Points, in no order, along strands that fork, close into loops and pass close to each other.
Two points are linked if the straight distance between their rows is under 52.7. Some points are linked to none.
nog: 27 6 -48 25 -13 -7 -16 -12 -28 4 -11 -25 27 -34 -12 -3 -10 9 2 21 24 -2
 -5 -25 -29 13
bov: 3 6 -33 39 -27 -3 44 -5 32 20 -4 6 9 -28 -15 -2 14 -19 -4 -2 15 18 -4 3
 -24 -4
fus: -17 10 26 -44 8 1 27 10 22 -23 -26 9 -51 20 8 -3 -3 -22 -5 -25 -28 -30
 23 18 29 -6
dezut: -21 -2 35 -39 11 13 24 9 23 -37 -51 -10 -54 24 -10 3 -6 -29 -2 -42 -17
 -31 30 20 70 -9
kanef: 20 6 16 -18 18 -2 -44 19 -39 4 -1 -9 22 24 3 -6 -13 11 -1 15 -11 6 -5 4
 10 3
vidil: -1 15 16 -50 10 4 10 13 5 -18 -36 2 -39 19 20 -8 -9 -15 -1 -16 -26 -32
 23 12 17 2
lezo: 22 -9 39 -19 18 0 -81 3 -40 -24 -11 -22 -9 30 13 -17 -8 47 4 -4 -27 -1
 11 -16 14 23
Zega: -30 -12 -12 47 -11 6 47 -24 55 30 11 28 14 -18 -5 4 28 -14 -5 -18 29 44
 -21 13 -15 -21
Zok: 12 11 -32 -2 -29 -7 35 -2 17 -2 -11 0 -29 -15 12 2 4 -10 11 4 -5 -19 13
 -14 -32 18
kogap: 19 6 -48 10 -16 0 -17 -26 -20 -4 -29 -34 -13 -32 17 -4 -5 18 19 17 13
 -22 12 -39 -42 31
nuf: 20 2 -38 4 -2 0 -40 -27 -30 -2 -19 -29 -15 -27 17 -12 -7 34 17 15 13 -23
 2 -38 -42 33
Vov: -18 -3 23 -34 -18 -2 43 3 36 -43 35 17 -72 -1 25 11 -4 -6 0 -32 -37 -37
 14 -16 13 10
dopan: 6 16 16 -55 13 11 -13 8 -10 -25 -45 -7 -34 22 29 -9 -18 -6 2 -14 -27 -34
 25 3 15 9
did: 20 -1 30 -17 17 -4 -59 17 -44 -5 -2 -16 19 33 5 -6 -10 22 1 11 -19 8 0
 -4 19 9
Kofof: 16 -17 -20 48 -4 -8 -41 -12 -46 -9 35 -3 69 -19 -30 16 -10 21 -11 33 31
 -2 -16 -28 -19 9
Foru: -31 -10 39 -28 17 12 27 7 33 -33 -48 -12 -55 26 -21 3 3 -31 0 -44 -8 -22
 23 26 80 -16
pevev: -36 -12 12 30 12 21 22 -9 51 38 15 42 24 -20 -6 -6 14 -6 -2 -10 25 47
 -28 43 -1 -46
lagu: 21 -15 -13 26 1 -17 -60 -14 -47 -5 27 -12 34 -13 -19 -3 -7 38 -2 26 17
 -4 -12 -30 -26 21
zipi: 1 17 1 -40 -1 -1 21 11 11 -6 -21 9 -36 10 18 -10 -3 -12 1 -8 -20 -27 14
 8 -4 3
Fam: 13 9 -40 31 -31 -7 38 -4 21 14 -12 -2 3 -28 -11 -1 7 -17 2 4 11 8 4 -6
 -28 6
gil: 22 -1 -17 -5 9 -5 -60 -19 -38 -2 -5 -20 -9 -14 14 -21 -6 43 11 13 6 -18
 -3 -29 -34 31
nad: -37 -13 1 34 2 11 37 -17 54 34 13 38 15 -17 -4 -1 24 -10 -4 -17 27 44
 -27 29 -9 -32
repa: -45 -23 -8 49 -9 2 54 -37 55 21 20 25 6 -6 7 20 39 -14 -3 -25 28 53 -22
 -1 -11 -15
tif: -18 -2 11 21 10 19 18 9 38 40 14 34 29 -18 -14 -8 4 -10 -3 -2 16 37 -21
 46 3 -42
bubil: 23 -7 25 -16 21 -4 -84 -8 -39 -17 -1 -15 -14 14 12 -23 -4 53 7 1 -19 -9
 8 -20 -8 28
Ludor: 25 -2 -45 55 -14 0 -11 -10 -30 -4 3 -21 64 -44 -31 10 -18 3 -10 27 37 7
 -7 -26 -16 -6
ruge: 8 12 15 -17 18 7 -5 30 -10 23 -7 3 22 11 -7 -10 -11 -9 -3 10 -6 14 -5 31
 16 -20
Bur: 7 -4 37 -5 15 9 -35 33 -35 7 11 -10 47 36 -6 15 -13 0 0 22 -12 23 -3 17
 39 -13
Lozot: 27 7 -37 8 -6 -7 -25 -4 -31 9 -5 -16 20 -20 -4 -9 -10 13 3 20 18 -6 -9
 -19 -30 15
laron: -48 -10 44 -30 18 -6 36 -8 39 -37 1 8 -69 23 -2 8 13 -26 -9 -45 -22 -22
 15 14 58 -11
Riba: 5 12 -14 -27 -17 -4 33 4 19 -7 -7 10 -42 -1 20 -2 2 -8 6 -4 -15 -28 16
 -5 -20 14
tupa: 20 10 -49 58 -24 -2 18 -9 0 5 -19 -24 43 -51 -27 2 -7 -18 -6 14 27 12 6
 -17 -22 -7
dagi: 16 -15 44 -5 12 -5 -66 17 -45 -13 7 -18 25 45 0 4 -2 26 -1 12 -22 16 4
 -8 28 11
rizod: 20 13 -21 8 -1 4 2 16 -7 26 6 6 34 -15 -14 -8 -9 -7 -4 16 14 11 -12 14
 -15 -9
Zef: 24 -4 0 -7 15 -8 -71 -13 -41 -5 4 -16 -6 -2 10 -21 -5 48 8 11 -3 -13 -2
 -25 -24 28
biv: 25 -4 -22 15 2 -13 -51 -10 -44 2 12 -16 26 -16 -8 -8 -9 28 0 24 16 -3
 -14 -26 -27 19
dusaf: 8 -3 29 6 14 6 -38 27 -35 10 27 2 58 27 -8 17 -10 -2 0 28 -8 20 -5 17 24
 -9
nufub: -2 -1 7 -28 -30 4 44 4 34 -38 29 12 -67 -9 32 14 -6 0 10 -18 -37 -42 21
 -26 -4 21
seve: 24 3 -50 45 -16 -6 -12 -16 -28 -1 -13 -32 45 -45 -23 4 -15 6 -4 24 31 5
 -2 -31 -24 4
Gobal: -45 -9 43 -27 20 0 33 -5 40 -29 -21 2 -62 26 -11 5 12 -27 -5 -44 -14 -16
 17 24 68 -18
vovo: -55 -26 7 15 -2 -11 63 -33 41 2 47 15 -26 16 18 28 38 -6 0 -28 12 41 -26
 -13 0 -8
disus: 7 -26 55 3 -2 4 -56 23 -42 -20 4 -25 33 61 -4 20 3 23 1 11 -21 19 6 -9
 49 7
rav: 13 10 -47 52 -35 -10 33 -12 16 3 -22 -22 16 -44 -20 3 2 -23 2 7 16 10 15
 -16 -27 2
Vosi: -10 -1 -23 46 -19 3 45 -10 44 27 4 20 15 -25 -15 -2 21 -16 -6 -11 20 32
 -12 13 -18 -15
keba: 22 -2 37 -32 19 8 -68 7 -39 -27 -31 -27 -12 35 19 -17 -16 36 1 -11 -25
 -4 12 -12 26 18
tirur: -36 0 21 -7 12 0 35 1 42 24 -3 24 -15 10 -7 -9 18 -15 -7 -16 0 17 -12 37
 11 -31
lokug: -24 7 22 -12 14 4 25 12 31 25 -10 17 -8 9 -11 -13 9 -16 -6 -10 -5 15 -6
 43 17 -32
Feti: -8 10 21 -17 16 7 11 25 13 26 -13 9 4 11 -11 -13 -4 -15 -3 0 -6 14 -4 40
 21 -28
mafik: -20 7 23 -40 0 -4 37 5 30 -22 -4 15 -59 15 13 0 5 -18 -7 -27 -29 -31 19
 9 18 -1
lekud: -24 3 35 -45 9 5 26 5 26 -38 -31 4 -61 20 2 5 -4 -28 -6 -38 -29 -37 32
 14 51 -6
luzo: -5 12 -5 -15 -3 -4 31 11 23 17 -8 15 -18 3 0 -11 8 -14 -4 -5 -4 -2 -1 20
 -9 -8
koza: 1 8 0 13 5 13 15 18 19 37 10 22 31 -14 -18 -9 -4 -12 -4 6 12 24 -16 37
 -2 -28
livin: 12 -27 -8 41 -4 -20 -61 -20 -47 -11 39 -5 49 -12 -30 8 -2 38 -7 30 20 -8
 -12 -32 -25 19
ledib: 23 10 -44 41 -19 2 14 1 -3 15 -7 -10 39 -39 -24 -3 -7 -11 -3 15 25 11 -6
 -6 -22 -4
mas: 19 9 -49 4 -24 -1 3 -18 -6 -5 -25 -25 -22 -27 23 2 -3 6 22 16 5 -27 19
 -33 -40 30
Nugi: 21 -5 -24 46 -2 5 -21 1 -34 2 35 6 77 -24 -28 18 -16 4 -7 32 33 5 -16
 -10 -12 -3
Satol: 24 1 -17 22 1 0 -29 7 -36 12 29 3 61 -11 -17 6 -13 5 -6 29 19 6 -16 -2
 -13 1
vamim: 24 3 -8 0 9 -10 -48 4 -42 6 15 -6 32 2 -5 -6 -10 20 -1 22 6 1 -12 -10
 -14 12
dupip: 4 6 -8 -24 -28 -1 43 0 28 -22 11 10 -57 -7 28 8 0 -5 11 -8 -26 -36 22
 -18 -17 21
Fugub: -38 -4 36 -34 8 -8 41 -3 37 -33 11 15 -67 17 6 6 8 -20 -9 -41 -28 -26 15
 7 36 -7
Vogo: -48 -7 26 -12 11 -8 45 -12 45 9 9 24 -38 19 2 -1 27 -15 -7 -25 -3 11 -9
 24 16 -23
gegez: -49 -24 -2 32 -7 -5 60 -35 50 15 31 23 -9 5 11 23 41 -11 -2 -24 20 47
 -24 -4 -8 -11
Fivu: 17 12 10 -15 16 3 -22 27 -25 17 3 -1 29 13 -4 -7 -13 -3 -1 16 -5 12 -5
 19 9 -9
Lazu: 13 9 -27 -27 -23 9 17 -8 10 -18 -11 -4 -45 -11 40 6 -5 4 21 6 -17 -46 26
 -28 -30 33
Luzas: 20 13 -41 -3 -18 -3 10 -4 -5 5 -19 -10 -11 -18 12 -5 -3 -1 10 11 6 -16 7
 -15 -34 19
bebo: 18 -3 3 13 9 -8 -48 10 -44 5 31 2 53 10 -11 6 -9 12 -5 29 4 6 -14 -4 -7
 7
sasi: 18 17 -24 -27 -5 -1 -2 1 -9 -1 -21 -5 -21 -5 24 -11 -5 4 10 7 -7 -27 8
 -9 -28 21
Loni: 13 18 4 -46 13 4 -22 8 -18 -11 -36 -6 -21 17 29 -15 -13 4 4 -5 -19 -25
 14 0 1 12
Zan: 16 18 -11 -38 7 0 -14 5 -15 -3 -27 -4 -20 6 26 -15 -9 4 6 2 -11 -24 10
 -5 -16 15
novep: 21 10 -34 24 -11 4 8 8 -5 23 3 1 37 -28 -19 -4 -8 -7 -3 17 23 11 -13 5
 -20 -6
vof: 5 -18 52 0 4 11 -43 31 -40 -7 5 -22 44 55 -6 25 -5 8 2 17 -16 23 1 6 54
 -5
pugap: -57 -14 27 -12 12 -12 51 -21 42 -3 29 21 -47 23 8 12 31 -12 -8 -32 -4 11
 -16 10 18 -17
doga: -62 -24 19 -4 10 -12 56 -30 40 -3 46 18 -38 22 17 22 35 -7 -3 -30 7 26
 -26 -3 9 -14
sodud: 10 2 18 8 12 12 -25 28 -24 20 31 11 62 11 -11 13 -15 -7 0 29 1 20 -8 26
 16 -18
Pes: 11 13 -7 6 5 9 4 21 1 31 10 14 34 -9 -14 -8 -8 -10 -3 14 11 16 -13 28 -5
 -19

A fork is a point with three links, a tip a point with one. Leave the first point through the second and follow the links. Name the first fork or tip that comes.
koza; Pes => Zega
livin; Kofof => biv
gil; nuf => Luzas
dezut; Foru => fus
dagi; disus => sodud

How many points has the smallest loop of links through each point below? Write - if it is on no loop.
Zega => 14
Foru => 8
Riba => 9
lezo => -
Satol => 8

Name the points in between on the shortest way along the links from the first point to the second, in order.
lezo; zipi => bubil, Zef, gil, nuf, kogap, mas, Luzas, Zok, Riba
vamim; seve => biv, Lozot, nog
kanef; vof => did, dagi, disus
Fam; tirur => bov, Vosi, Zega, repa, gegez, vovo, doga, pugap, Vogo
